Each row is a point on a tangle of strands that fork and nearly touch. The rows are in no order.
Points whose rows are less than 53.9 apart are linked; no others are. Some points are linked to none.
rog: 1.1 28.7 3.8 -4.6 21.7 1.1 22.4 15.1 -18.1 -16.2 -27.2 17.9 -40.6 -22.8 -35.3 18.4 10.9 10.6 7.7 5.6 20.4 7.2 -21.4 8.3
pagug: -7.7 -59.4 0.0 10.2 5.1 1.6 -34.8 7.1 -20.5 -2.9 27.3 14.6 14.2 -13.9 16.3 -20.6 -34.2 -9.5 -1.2 4.0 -14.6 -10.9 4.5 8.2
gele: -4.9 20.8 -8.3 11.2 23.1 29.5 11.9 -0.6 6.8 -10.4 2.6 14.9 -18.4 2.2 -19.1 5.4 30.7 14.6 -17.4 5.5 30.6 15.6 -12.1 -15.2
Rer: -30.9 4.7 -21.8 -7.9 10.0 45.0 -13.3 16.6 -5.2 -17.7 -22.8 -15.6 12.2 12.9 5.7 -19.5 16.4 12.0 6.0 13.0 11.4 20.8 -2.3 -17.1
tiga: 9.8 8.3 -1.1 17.8 26.7 -3.3 10.3 -7.3 26.0 -9.2 -6.9 7.1 -18.4 29.1 -16.6 4.4 24.8 0.6 -2.8 -20.6 -1.6 2.8 -4.6 -9.5
tul: -27.2 11.2 -21.1 -12.9 2.1 42.6 -0.5 22.9 -0.8 -37.8 -26.0 -11.4 15.1 13.7 -3.3 -2.0 7.8 11.4 13.8 18.7 10.6 4.5 -4.9 -4.1
nesil: 17.4 18.9 16.7 -37.5 -8.6 -17.8 2.3 -3.8 14.3 12.2 -5.5 14.8 -21.8 -32.9 -17.6 -0.4 20.0 5.1 2.7 -22.4 -19.4 2.7 -3.7 -4.2
rem: -12.3 -39.4 9.2 -21.9 -12.5 -5.4 -14.3 36.5 -0.7 -6.2 2.9 30.3 44.0 -23.8 12.4 -11.2 -20.6 -6.0 -28.2 -0.2 14.9 -26.0 1.3 -10.9
vevek: 0.5 8.6 -14.4 -6.2 19.7 -7.8 -12.8 1.5 -22.3 1.7 -49.0 -1.1 -29.8 -14.9 -11.2 -19.9 15.5 8.4 13.5 8.8 13.1 33.5 -25.8 15.5
Nuri: 3.0 23.6 3.3 23.0 15.6 8.1 18.4 3.0 13.1 -18.9 16.1 12.7 -17.3 11.6 -22.8 24.5 33.0 14.2 -13.6 6.5 22.8 10.0 -5.7 -9.0
kose: 1.8 4.2 9.4 10.4 -1.5 -1.8 9.9 -22.5 13.2 3.5 -1.9 -26.4 -16.3 6.8 15.0 -2.0 13.7 -3.7 26.8 -1.4 -3.5 26.3 9.7 8.9
kadak: -7.4 -16.4 -8.7 -7.9 -4.1 -16.4 12.3 29.6 -4.7 4.8 4.1 14.1 54.7 0.6 -2.8 0.6 -12.2 -0.7 -40.0 4.9 24.3 -30.4 -7.6 -5.0
dod: -2.6 -21.2 6.2 18.3 4.6 -0.7 -12.0 -21.2 11.4 39.6 14.4 -11.5 22.2 17.4 22.9 13.0 -6.2 -10.2 -1.5 -2.6 -24.5 16.0 14.8 -5.7
bise: 20.0 39.8 -2.9 -12.5 10.6 -10.7 -7.4 -2.6 -34.1 3.5 -13.7 25.3 -20.6 4.3 -25.6 8.9 27.4 -0.1 4.5 0.5 15.2 24.1 -17.8 -2.0
zaze: -6.9 -54.2 -11.2 14.5 13.3 -5.9 -26.8 0.0 -1.6 10.5 27.6 10.8 12.5 -9.0 8.4 -21.8 -20.8 -9.8 -15.7 -0.8 -31.0 -4.4 9.2 5.4
Fal: 16.2 -17.0 10.6 -0.8 -23.6 26.0 -19.4 -22.6 24.2 2.2 28.4 -7.7 -2.8 -22.3 17.3 -3.2 -8.4 -0.4 -24.7 -0.8 -11.6 2.5 -18.7 -10.2
Naven: 5.3 -30.5 -11.6 8.4 22.4 -3.5 -2.8 -6.3 -14.0 13.3 15.3 -6.2 9.0 11.3 -14.3 -2.6 -20.1 13.2 -25.9 -10.7 1.4 -48.2 4.9 -5.7
felav: -3.9 29.2 15.3 -12.5 -32.2 21.4 15.3 -1.9 18.4 -31.9 8.5 -24.3 -7.5 -21.2 0.0 14.4 1.1 6.5 4.0 6.6 12.3 7.9 6.0 3.0
rok: 10.7 -7.5 0.9 -2.2 -5.2 0.2 10.7 -18.3 33.0 10.9 4.8 -4.6 -30.6 -12.0 10.8 -7.2 -15.5 -8.3 26.3 -16.9 -32.5 10.3 3.9 19.2
Letak: 13.2 -8.7 5.4 9.5 -32.2 7.8 -4.4 -20.8 25.1 3.3 23.2 -14.7 -13.1 -13.6 30.3 11.4 -19.4 -23.4 17.4 8.4 -23.1 4.1 0.1 5.1
vum: -13.2 3.3 -9.2 -19.1 5.5 -1.1 9.7 -15.2 -26.7 4.4 -24.5 -28.9 -17.6 -1.7 9.0 -10.3 5.0 -5.7 34.3 -12.5 -1.7 43.6 6.6 7.4
pof: -10.7 33.4 -0.6 -22.6 -7.9 13.3 21.7 15.0 -13.0 -27.4 -4.8 -6.0 -18.5 -34.9 -22.2 6.9 13.6 18.8 15.3 12.5 19.7 10.7 -6.2 16.5
difas: -4.8 22.8 -5.8 10.6 21.1 8.3 18.5 13.9 -20.9 -15.8 -35.5 13.6 -35.5 -10.8 -29.3 4.0 7.6 3.0 14.4 29.1 24.1 10.7 -28.2 11.5
dupo: -23.0 24.9 -21.1 7.9 21.2 34.6 16.4 13.6 1.5 -26.8 -41.0 11.1 -7.8 2.0 -8.7 -6.3 8.1 -2.1 0.0 14.2 19.3 7.2 -20.3 -12.2
daro: -16.7 23.5 -16.7 8.6 18.3 16.4 26.1 16.4 -14.9 -26.7 -43.9 10.5 -24.5 -5.8 -19.9 0.1 -1.5 -4.6 11.5 27.5 19.4 5.1 -26.7 0.5
bilo: -12.9 -29.9 1.8 25.4 -6.5 -39.0 -6.9 16.5 -8.3 13.7 12.8 -7.3 44.4 25.1 25.8 -11.5 -6.1 -14.0 -1.3 27.6 -10.5 -0.2 11.5 6.1
nak: -24.8 -4.5 -35.0 -14.3 15.6 0.4 6.1 3.4 -35.5 -12.9 -56.4 -9.6 -16.4 -0.7 -0.2 -14.7 -2.6 -2.8 20.6 11.1 5.5 21.0 -11.1 6.7
nad: -9.1 0.4 -3.9 -11.6 -25.2 45.0 -20.7 -6.2 8.8 -10.4 2.5 -29.7 5.5 -0.9 10.0 -20.9 2.5 18.5 -12.7 -0.3 8.0 32.2 -1.9 -11.5
barif: 6.5 38.3 1.5 -0.5 8.4 22.5 13.5 -10.3 4.0 1.5 -6.4 4.2 -1.2 19.7 -7.4 24.7 2.2 -7.7 -12.3 -22.4 11.7 -12.2 6.5 -33.4
Gop: 0.3 -28.6 -0.1 21.5 -10.3 -35.8 -2.3 4.7 4.3 16.1 12.8 -4.8 19.8 20.4 19.8 -2.0 -14.6 -11.2 15.6 21.5 -19.8 -9.3 21.9 19.9
niki: 2.7 -7.0 17.5 -0.2 -13.8 -44.9 6.7 35.5 17.6 -7.4 4.1 1.9 -7.1 -8.6 -33.1 -7.4 -12.4 -0.9 -5.2 1.6 -25.0 -39.7 16.2 10.7
Seta: 6.8 10.2 -1.7 1.6 -6.9 -13.9 18.2 7.0 10.7 23.8 -3.8 2.5 29.2 24.3 6.2 26.3 -15.3 0.9 -13.3 -2.3 14.1 -43.5 6.8 -11.4
nises: 16.2 21.1 4.0 -5.1 17.9 -13.4 -3.8 -6.8 -33.6 3.3 -15.3 8.5 -36.4 4.2 -28.2 4.1 26.5 3.4 18.2 10.2 22.6 22.6 -13.5 7.9
zuvas: 1.5 -25.5 -4.5 11.3 -17.4 -14.8 -13.1 6.3 17.2 3.4 16.1 18.7 4.8 -3.6 33.4 12.6 -33.2 -23.7 14.1 5.5 -23.9 -21.7 13.9 20.9
guz: 10.9 19.5 24.1 7.3 -17.6 0.5 3.2 -12.2 17.3 -5.5 23.9 -4.1 20.5 -2.0 -0.2 32.1 2.3 6.2 -17.4 4.0 2.7 -22.7 1.6 -15.6
Nikip: -15.6 22.5 -19.3 3.1 23.4 42.1 9.8 6.4 -3.4 -13.0 -20.5 11.2 -9.5 5.2 -11.0 -8.0 20.6 0.6 -7.9 11.3 28.9 17.9 -15.6 -20.5
paf: 8.0 21.0 0.8 11.5 5.3 19.2 -3.0 -21.7 -9.8 4.4 24.6 -1.5 1.0 15.4 -11.1 21.4 18.6 10.2 -22.2 2.9 24.5 1.8 0.4 -25.3
tariv: 9.3 0.7 9.6 8.8 0.6 -8.0 -7.0 -9.0 3.0 -0.8 36.7 4.0 24.4 7.0 -9.9 19.6 6.0 17.3 -28.9 5.1 5.2 -24.6 -5.1 -18.8
dasa: -3.5 20.6 2.1 1.2 -6.9 16.1 12.3 -15.3 -0.7 -13.8 -6.5 -31.0 -11.0 3.8 5.9 -2.6 14.2 -1.9 22.7 5.5 13.2 25.3 9.2 5.4
Pigif: 17.6 25.2 -5.6 -19.6 -0.2 -12.1 -7.4 -20.5 -24.2 20.7 -7.4 1.4 -6.3 2.5 -2.1 -10.7 20.6 -3.0 19.2 -17.4 -15.5 38.0 -1.9 4.3
bebu: -15.6 -43.3 -13.9 11.0 -2.9 -2.2 -40.6 25.5 -14.2 -8.4 26.4 32.4 19.7 -15.8 25.8 -30.4 -30.5 -17.1 -2.2 -1.1 -10.1 -0.2 0.5 -0.9
degum: 6.1 7.8 3.0 22.2 6.6 -15.4 3.0 -0.3 6.2 -13.4 38.9 5.5 7.2 17.1 -23.0 17.3 22.0 19.4 -28.8 4.2 5.1 -9.9 -0.5 -17.7
gokul: 6.2 33.2 7.4 -42.6 -10.3 -4.6 5.5 -1.0 -0.8 -5.3 -12.4 9.1 -13.7 -34.3 -17.3 -2.7 22.5 5.2 2.5 -19.7 -5.4 17.1 -7.6 -1.9
ziga: -8.8 -32.2 -12.5 7.8 -2.7 -14.8 -6.8 18.6 -21.4 5.3 9.4 9.7 56.2 7.0 18.5 -30.2 -16.3 -9.5 -17.9 12.2 15.3 4.7 -1.8 13.6
kekeg: 11.7 23.5 6.2 2.2 2.1 12.4 10.4 -12.4 20.3 12.1 -4.8 -3.3 10.1 11.9 1.8 19.0 -4.0 -7.0 -8.2 -26.5 -9.3 -21.2 10.6 -15.3
silav: -11.5 -1.6 4.7 11.0 8.9 12.0 7.1 -17.5 26.5 15.3 -8.4 -24.5 -7.4 8.5 20.2 -2.8 11.9 -3.2 13.1 -12.9 -11.7 44.1 5.6 -6.7
Lagur: 3.2 -21.5 18.3 3.4 4.2 -50.8 -5.3 -0.2 -6.9 33.5 13.0 -21.0 -21.1 18.9 2.8 -2.8 4.6 -2.1 26.4 3.7 -28.3 14.8 17.4 15.4
lib: -16.5 15.5 -17.6 -18.9 -4.5 31.6 16.6 7.7 -11.7 -37.7 -23.1 -21.1 1.6 11.5 -3.9 5.2 3.0 -3.0 18.6 8.6 21.4 12.0 -0.4 4.2
zako: 8.3 13.6 10.8 11.9 21.3 -13.0 9.6 -3.9 -24.4 -1.6 -14.8 0.6 -42.3 15.6 -23.8 9.0 26.2 0.6 25.8 17.4 26.6 17.5 -2.2 6.2
vopun: 2.9 -44.9 -1.1 16.9 19.4 0.6 -10.6 -12.1 -22.4 19.4 7.4 -16.5 14.8 13.4 -0.2 1.1 -33.2 10.4 -13.1 -5.6 1.7 -34.9 7.4 2.0
gem: 10.1 -16.1 5.8 15.2 -25.1 17.5 -16.5 -18.4 27.9 11.5 21.4 -3.6 2.8 -8.3 32.6 13.2 -21.9 -24.3 4.7 4.3 -28.3 9.1 -2.4 0.5
vadi: -6.2 15.1 11.7 22.5 17.7 2.6 10.6 -6.1 -6.4 2.2 5.6 -2.9 -19.2 29.8 -5.2 14.3 43.0 -7.7 1.5 22.0 29.2 23.6 5.1 -20.1
dab: -4.1 24.3 -3.4 -42.9 -6.0 2.5 10.8 0.3 -1.6 -17.0 -24.7 0.8 -20.1 -36.9 -11.9 -14.0 9.1 9.7 8.0 -18.5 -0.7 13.4 -11.0 7.0
tev: 11.5 13.8 1.6 1.9 1.4 25.4 -7.2 -26.2 -19.7 13.2 17.4 -10.1 0.7 10.1 -12.0 16.6 2.4 11.7 -28.6 -9.5 20.6 -9.3 0.7 -27.6
bak: -9.1 -5.9 10.0 13.0 -15.7 -37.5 6.5 42.8 21.4 -11.9 -6.8 9.6 15.1 -9.7 -14.9 -15.4 -15.7 -13.1 -17.4 9.3 -15.9 -35.9 11.7 10.0
lasuv: 10.6 5.4 -1.9 -14.0 -0.7 0.4 11.1 -18.1 20.5 3.8 -13.2 -6.5 -33.5 -18.6 4.3 -17.0 -9.3 1.6 26.3 -26.9 -24.8 19.1 -4.6 17.6
navuv: -2.4 -46.1 7.1 -18.5 -9.6 4.3 -26.1 24.4 -15.9 -0.9 10.6 32.1 34.0 -10.6 23.9 -12.5 -36.2 1.8 -16.4 -6.0 12.8 -21.5 -5.2 9.0
tav: -5.0 -41.3 -9.3 22.0 7.8 -6.0 -19.1 -4.6 27.3 16.3 25.8 11.3 8.4 4.5 13.1 -9.2 -7.7 -18.0 -12.4 -1.3 -41.9 12.2 10.3 2.1
sigam: 21.3 40.8 -4.8 -26.9 -3.5 -12.3 -2.2 -16.2 -22.9 17.7 -5.5 9.4 -3.9 3.4 -8.2 1.3 15.4 1.3 9.5 -24.5 -12.2 11.0 -1.1 -1.1
mot: -9.5 -11.2 3.3 0.1 -19.3 -31.7 22.5 37.8 8.1 -10.3 -3.2 9.5 47.2 -3.2 1.5 1.1 -14.6 -10.1 -22.1 14.6 17.1 -30.1 0.5 8.7
Taruv: 3.7 19.6 12.6 -7.8 -38.0 31.0 1.3 -11.0 21.8 -26.3 10.5 -25.4 1.8 -11.7 10.7 6.3 -3.3 -1.0 -7.9 3.4 5.2 13.8 0.3 -6.1
Kunus: 4.4 33.9 -19.7 -24.7 0.1 -1.5 -2.3 0.7 -39.0 -8.7 -25.5 12.3 -6.8 -4.9 -18.1 -2.1 25.9 -8.6 5.5 4.3 10.9 32.9 -22.0 5.3
pak: 4.0 8.6 0.5 17.7 23.9 4.7 12.7 -10.1 27.5 -12.6 -25.4 -1.8 -24.5 13.5 -6.1 -5.0 24.4 4.8 10.7 -12.7 7.8 16.8 -11.0 3.1
bof: 17.2 31.3 1.7 -7.1 -1.5 -21.9 14.2 -12.8 -14.7 17.8 4.3 0.7 -12.4 11.9 -12.6 14.2 -0.4 9.7 16.8 -10.1 6.2 -27.3 10.8 2.6
vomu: 11.0 -16.6 2.0 -3.8 1.4 12.1 -19.2 -8.0 4.6 32.5 5.6 6.6 29.0 -1.7 12.5 13.8 -21.8 5.9 -31.4 -20.2 -12.1 -31.2 3.7 -2.2
sal: -0.3 40.3 -3.5 1.0 10.8 33.0 19.3 -8.4 -8.9 -12.0 -9.8 8.6 -6.0 18.6 -11.9 20.4 6.7 -14.1 -8.2 -9.6 23.6 4.1 4.0 -28.6
Vide: -14.1 -45.7 -1.0 11.2 16.2 0.9 -12.2 18.0 -15.1 -13.3 1.8 3.8 21.8 -14.4 2.3 -26.8 -47.2 0.1 -16.2 -10.5 0.8 -36.1 10.4 16.0
gizo: -8.4 -11.0 1.6 13.6 -7.9 -26.7 -2.0 32.4 24.6 -13.2 8.1 15.6 25.0 -4.8 -8.7 -16.1 -6.0 -11.4 -30.8 0.9 -24.6 -34.3 8.5 -1.2
situ: -8.1 19.8 -6.0 -10.7 -10.8 31.3 11.9 -4.9 -5.3 -28.1 -13.8 -29.9 3.3 11.6 1.6 3.1 3.9 -4.3 14.7 0.4 18.1 22.2 8.7 0.1
Mufak: 10.5 -16.9 -16.9 7.3 28.9 1.9 -0.2 -14.3 -9.1 25.5 14.7 -0.4 -6.7 22.4 -13.3 -1.5 -10.4 13.7 -24.3 -20.8 3.9 -34.5 8.5 -20.2
Bivi: 11.4 8.0 8.7 9.8 11.1 -17.1 8.8 -20.4 -5.7 10.4 -7.8 -16.9 -25.6 16.7 -2.7 2.0 18.3 0.9 27.5 -6.7 -1.5 10.9 10.3 9.0
gule: 12.6 -9.1 16.2 3.5 7.6 -36.5 -1.3 -13.6 -7.3 23.9 5.4 -19.6 -26.2 17.5 -1.7 -2.6 15.4 2.6 27.0 -1.5 -15.0 14.8 15.2 13.6
bub: -16.3 -27.4 -15.5 21.0 -5.7 -12.0 -30.4 28.4 -3.4 -11.0 18.0 30.2 25.0 -12.5 22.9 -38.0 -23.2 -20.3 -14.3 4.1 -15.2 -2.8 2.1 3.3
luzo: 18.0 -12.9 15.1 -17.2 -14.9 -42.3 -2.6 22.0 15.5 2.8 15.2 11.4 -25.1 -15.9 -26.0 -6.3 -2.8 -0.3 -2.3 -2.6 -32.0 -31.6 9.5 12.2
nofe: 0.4 -15.5 0.5 2.7 -22.9 -35.3 13.5 24.6 3.6 -8.3 2.8 6.9 34.3 3.9 11.9 -2.6 -23.6 -9.6 -3.6 18.4 6.3 -33.3 6.8 24.8
Sokan: 14.5 -13.7 0.0 2.3 4.4 19.8 -17.3 -23.5 -6.5 33.5 10.2 -7.5 16.6 4.0 4.9 9.7 -19.6 9.1 -27.5 -20.4 -10.5 -19.3 1.3 -8.0
kiv: 6.4 16.5 26.2 -24.5 -24.5 -15.1 15.7 -9.1 6.6 11.0 9.5 -5.1 -10.7 -38.1 -16.2 21.6 1.7 7.6 9.2 -4.2 -7.9 -24.7 21.4 -13.2
Noda: -6.0 -38.9 -13.8 10.9 11.6 -18.0 -12.9 6.1 -25.8 21.1 15.7 -1.6 42.4 15.2 8.5 -20.2 -14.0 3.9 -20.4 12.0 3.4 -13.2 2.9 0.3
zivog: -3.0 10.3 -3.5 9.5 17.9 5.5 11.5 -8.9 19.4 -12.6 -37.6 -9.1 -28.2 0.7 2.3 -13.3 14.7 7.2 23.9 -10.0 5.3 23.4 -10.3 12.4
voba: 4.2 6.4 1.3 24.8 13.6 -7.3 6.1 6.3 15.6 -23.4 28.2 5.2 -13.3 17.2 -30.2 10.9 35.4 19.7 -21.8 5.9 11.3 9.1 -5.0 -7.8
kab: 1.9 9.7 2.1 18.3 10.9 5.8 -2.1 -20.6 -8.9 8.5 24.0 -9.6 -5.6 22.1 -5.2 14.1 37.5 5.1 -13.8 13.1 25.5 15.3 5.7 -25.0
Puzi: 11.2 -29.9 11.9 13.9 -18.5 11.3 -32.5 -15.0 6.7 17.8 27.7 7.0 23.6 -2.2 33.8 12.0 -19.0 -18.3 -3.1 12.6 -22.5 3.3 -5.7 -2.9
Sebik: -5.9 -24.5 -7.2 0.7 -14.0 -9.6 -1.9 26.2 -11.2 -11.3 6.5 22.0 55.0 5.7 29.1 -23.6 -22.2 -19.2 -14.1 7.0 23.3 8.3 -2.9 17.1
lides: -3.4 30.1 15.2 -24.9 -24.1 8.8 21.8 -0.2 7.1 -26.0 7.5 -14.8 -22.6 -37.3 -13.3 8.3 8.7 14.6 11.1 3.4 13.6 6.1 5.4 7.5
Sama: -3.1 13.2 15.9 23.1 16.5 -8.7 14.4 -2.8 -9.0 -2.9 -6.4 -6.7 -31.0 23.1 -9.6 12.7 40.2 -6.3 19.4 22.6 27.9 20.6 2.3 -2.5
tuvom: 13.8 -15.1 4.0 -2.8 -24.3 -19.6 -6.3 -2.6 13.5 6.9 23.0 8.1 -13.6 -14.5 20.6 10.2 -23.0 -17.6 13.7 5.2 -27.2 -31.4 11.6 17.1
Gon: 15.3 -40.2 29.0 -9.2 -12.1 15.3 -25.2 -8.5 -2.4 0.5 25.5 8.3 4.6 -30.7 6.8 9.7 -21.4 0.7 -22.7 -1.8 -8.9 -35.3 -17.4 -4.1
Zigi: 0.3 -0.4 -8.8 2.8 -3.6 -19.9 17.5 19.2 6.0 14.3 9.9 9.1 40.5 22.2 -4.7 17.4 -9.2 7.4 -32.7 6.8 19.0 -41.0 -6.7 -16.2
sut: 0.3 6.4 -5.8 -2.4 14.6 0.8 10.7 -15.4 15.2 -7.6 -35.9 -8.8 -31.4 -11.8 3.3 -21.4 -2.6 8.7 28.3 -22.6 -10.8 25.2 -12.3 18.5
Muza: 13.8 -2.0 4.7 4.1 -3.5 27.2 -16.6 -31.7 -26.2 31.1 9.2 -21.6 5.1 12.0 -3.7 11.4 -14.9 8.2 -23.6 -18.6 4.4 -10.5 0.2 -18.7
lifig: -32.7 7.5 -6.7 12.9 30.9 17.8 5.9 15.9 -3.6 1.4 -41.7 -5.1 -14.2 11.3 12.6 -16.9 32.1 -6.3 4.7 23.3 18.7 29.4 -14.4 -18.6
nopi: -15.7 25.9 -15.2 -20.8 -0.7 13.6 14.5 19.0 -25.6 -25.3 -15.6 -3.0 -13.1 -24.0 -22.5 -5.1 10.6 17.4 20.0 24.4 16.4 9.3 -17.1 18.2
Gitod: 12.6 -46.8 25.6 -4.1 -10.1 12.4 -31.5 -2.8 -21.9 1.0 27.4 12.3 14.6 -14.0 12.2 0.2 -28.0 2.0 -7.3 5.7 -4.4 -34.2 -16.3 7.2
tugom: 4.4 13.5 -4.7 -18.2 0.7 -8.6 0.7 -24.2 -26.5 19.6 -8.0 -16.4 -15.4 -4.3 2.7 -9.6 11.6 -2.1 27.7 -16.1 -10.7 40.5 5.4 7.0
vob: -7.5 -22.8 -6.9 14.0 -5.5 -16.4 -17.9 27.6 9.1 -12.7 16.8 24.7 27.9 -10.3 9.2 -27.9 -13.3 -16.6 -27.2 3.0 -20.7 -24.0 2.2 2.3
mul: 4.7 -13.5 -7.4 9.7 2.0 1.2 -8.8 -1.8 22.7 24.2 3.4 11.7 32.1 14.2 21.0 11.3 -22.2 -4.0 -13.1 -11.4 -18.9 -22.4 15.5 8.7
Guze: 3.1 36.2 10.5 11.2 10.5 3.5 26.2 -1.4 -0.4 -17.9 -0.7 6.0 -24.2 3.3 -21.8 27.6 16.7 6.1 9.5 -0.6 22.1 0.0 1.9 -1.6
leku: 9.2 0.6 -10.9 16.5 35.8 -1.2 6.3 -10.1 16.2 8.5 -3.5 13.2 -14.0 37.0 -15.5 -3.2 19.0 -0.9 -13.5 -26.5 -7.9 -0.8 -0.4 -20.7
Rure: -29.8 5.7 -12.9 -9.6 4.0 7.4 -4.7 15.1 -24.2 -20.5 -31.3 -20.3 -6.3 -7.7 0.3 -25.2 14.5 13.2 39.4 32.4 2.4 13.5 -3.7 13.0
Bivek: -5.1 -35.4 -2.8 20.4 12.9 -5.5 -5.7 -9.0 41.6 20.5 15.4 -0.5 -4.1 9.9 9.0 -4.8 0.8 -11.4 -0.9 -7.2 -40.5 27.7 7.0 2.3
gug: 7.2 -1.8 -5.8 26.0 7.6 -28.1 4.0 11.2 12.6 3.6 6.1 -1.5 13.3 39.0 -13.9 -6.3 4.8 -3.1 -11.1 -2.8 -16.2 -20.6 9.0 -3.6
sutuz: -22.0 0.7 -11.8 -12.9 -9.3 45.4 -18.3 5.5 0.2 -10.9 -9.8 -30.0 9.9 11.5 10.6 -21.2 11.0 17.1 -2.0 3.3 10.5 35.9 4.4 -13.6
novis: -4.6 -48.4 -0.8 12.8 17.1 -10.2 -13.6 -7.4 -32.9 35.2 11.8 -16.2 25.4 17.3 9.2 -3.0 -24.6 9.4 -9.7 5.0 7.9 -20.7 5.8 -2.9
Fot: 17.7 37.2 -0.2 -25.2 -8.1 -16.9 7.1 -14.1 -21.3 23.5 4.1 2.2 -6.3 0.4 -9.4 8.3 4.0 9.0 11.5 -20.2 -1.6 -17.2 9.0 -0.8
Pevi: 1.4 -16.9 -0.7 14.4 1.0 2.5 6.1 -16.9 45.3 14.8 6.5 -4.8 -18.6 2.0 15.5 -1.9 -10.9 -13.6 21.1 -10.2 -37.3 23.4 6.0 12.1
rof: 7.6 13.1 16.4 -3.2 -9.7 0.0 17.3 -7.9 39.5 -21.0 3.4 -6.4 -28.8 -15.0 -0.9 -2.2 11.5 6.4 9.4 -5.2 -4.0 -1.7 -3.0 12.2
bofot: -1.6 -40.5 -0.6 -7.4 -13.2 5.7 -34.6 17.1 -6.2 6.5 14.0 36.1 40.1 0.4 37.9 0.2 -34.8 -4.7 -10.7 -0.7 4.0 -7.4 -4.2 9.2
zuk: -8.3 19.9 -23.5 -43.6 -4.4 3.4 0.4 8.3 -15.0 -25.2 -32.9 5.0 -7.4 -26.2 -8.6 -17.5 8.8 11.1 6.2 -8.2 -1.5 18.9 -17.7 12.2
Vano: 21.4 15.6 14.5 -10.5 16.3 -22.8 4.7 0.7 2.1 -10.1 -7.5 8.5 -38.7 -6.8 -36.0 7.4 16.9 16.6 9.3 -13.9 6.9 0.0 -10.8 12.9
kero: -21.6 17.9 -14.3 -3.5 7.9 8.4 2.4 18.7 -26.0 -21.0 -29.3 -7.8 -13.3 -15.8 -17.4 -17.9 15.0 18.3 32.1 38.5 10.7 6.8 -20.9 16.2
riz: 13.4 19.2 4.3 15.3 7.4 -17.7 13.9 -15.8 -2.3 7.2 1.1 -4.2 -13.8 32.0 -8.1 15.0 10.1 2.2 18.0 -3.9 5.9 -15.3 11.7 -1.3
Gikaz: 2.5 33.8 26.6 -1.0 -18.1 2.6 17.1 -7.9 6.3 -6.0 9.3 -15.0 9.3 -10.1 -9.0 40.7 -2.3 2.8 -4.9 -4.9 9.6 -19.3 15.3 -19.2
sedur: 5.9 -39.9 8.5 7.3 -11.9 8.6 -37.7 -4.6 -6.8 20.3 24.9 20.7 33.1 0.6 34.0 6.7 -25.6 -8.1 -4.5 10.5 -14.3 -2.9 -3.3 1.5
kasod: -36.4 5.4 -4.8 -4.2 5.9 15.0 -1.3 17.2 -10.5 -18.1 -32.4 -29.0 -1.8 0.4 15.9 -19.4 17.7 7.1 36.1 26.0 5.3 22.6 4.4 6.0
tove: 2.9 31.8 -19.1 -28.1 -2.5 -2.3 -8.2 4.2 -18.1 -15.7 -34.3 11.7 -2.1 -12.0 -12.4 -11.0 23.0 -0.3 2.4 -3.9 0.2 36.6 -25.6 9.7
kuz: 16.5 -26.2 16.0 -6.7 -9.7 15.8 -18.5 -15.4 16.6 -0.2 30.5 2.3 4.4 -24.9 5.3 5.4 -8.5 0.7 -33.5 -4.0 -11.9 -20.5 -14.7 -9.4
Fut: -26.5 -1.2 -17.8 -13.5 19.3 -7.4 6.9 -1.9 -30.8 2.7 -48.7 -20.2 -22.1 -5.5 8.7 -12.7 1.5 -4.5 28.0 -4.4 2.8 43.0 -5.8 5.2
roviv: 2.7 -15.5 0.0 14.5 -21.5 -39.6 3.1 18.2 3.1 -6.7 13.4 4.4 24.0 11.8 12.4 -10.4 -20.5 -9.9 6.3 22.3 -10.4 -28.8 9.8 24.4
Kifaz: -2.7 -24.3 -5.9 11.4 -8.3 -10.6 -12.6 12.2 27.6 6.7 6.0 23.8 23.0 3.4 27.2 7.5 -28.9 -16.1 -5.6 -3.7 -23.6 -22.0 17.9 15.1
lagof: 21.3 -9.7 3.9 -15.8 -18.6 -29.5 -4.5 2.4 12.0 12.1 20.7 13.6 -26.2 -13.4 -3.1 -3.9 -6.2 -5.3 7.7 -4.8 -33.8 -24.2 6.6 20.3
tarez: 8.4 20.6 4.4 0.3 -5.6 -0.6 14.3 -7.5 12.2 24.6 -9.5 -5.7 16.1 14.9 9.9 22.5 -18.6 -3.2 2.2 -17.8 -5.1 -37.9 15.1 -4.8
Defol: 11.4 11.1 20.5 -34.5 -17.2 -18.6 9.4 -5.3 11.9 18.1 3.9 8.4 -18.1 -37.3 -19.4 7.0 11.8 6.3 7.4 -14.0 -16.7 -15.7 11.7 -10.2
rap: -8.5 -31.6 -6.6 -0.5 -20.7 -10.4 -14.3 29.1 0.7 -11.6 6.7 32.2 44.7 3.7 42.8 -7.7 -33.5 -19.0 -1.6 3.5 14.6 1.6 1.8 14.1
gimug: 11.2 -4.7 -13.8 3.9 30.8 15.7 0.5 -23.8 5.0 20.1 7.5 -0.2 -10.7 15.1 -9.1 0.0 9.0 8.3 -22.2 -30.1 -0.8 -6.1 1.6 -20.3
Segov: 9.0 3.7 6.4 -4.1 -32.1 36.9 -16.2 -19.5 19.4 -5.9 16.3 -22.9 4.2 -11.2 15.5 -6.8 -4.9 3.5 -21.4 -1.2 -2.6 21.1 -10.1 -11.8
Tumif: -10.1 40.2 -0.5 -0.3 7.8 23.9 32.5 8.5 -8.6 -25.6 -17.5 6.7 -17.8 -1.6 -18.2 24.5 7.1 -9.1 4.4 1.6 26.7 3.6 -3.3 -12.7
noger: 0.7 25.8 26.9 -10.4 -17.3 -2.9 23.3 -6.0 6.9 0.6 1.1 -11.0 -1.5 -24.4 -18.8 38.0 -0.7 7.7 6.5 -7.9 4.4 -23.5 24.2 -22.0
Fef: -12.1 -5.1 -1.0 4.3 -5.0 25.8 -4.7 -15.8 33.7 14.9 2.6 -24.2 -3.2 0.1 23.4 -14.4 1.3 1.7 5.1 -8.2 -12.6 45.3 1.7 -11.9

Follow the links from the first point to the second, and from the first to the third. Name the last point that the two ways share.
Pigif; Fef; Rer => kose
Fot; Fal; Fef => kose
degum; barif; difas => Nuri
rog; kiv; Seta => Nuri
tul; Gitod; kasod => Segov
pof; dasa; kuz => Segov
rem; ziga; Puzi => bofot
Letak; novis; rem => bofot

A fork is a point with three links. Follow the links from the first point to the second and name the forks in between, in order.
Lagur; dasa => Bivi > kose
sutuz; tugom => kose > Bivi
rog; Gikaz => Nuri
Bivi; Gon => kose > Segov
felav; tul => Segov
Puzi; gimug => bofot
gule; lides => Bivi > kose > Segov
tul; Bivi => kose

Name the points in between on the shortest way along the links from the first point to the second, in order.
Fef; Gon => silav > kose > dasa > situ > lib > tul > Rer > sutuz > nad > Segov > Fal > kuz
voba; Zigi => Nuri > Guze > Tumif > sal > barif > kekeg > tarez > Seta
rap; pak => Sebik > ziga > Noda > novis > vopun > Naven > Mufak > gimug > leku > tiga
zuvas; bise => Kifaz > mul > vomu > Sokan > Muza > tev > paf > kab > vadi > Sama > zako > nises
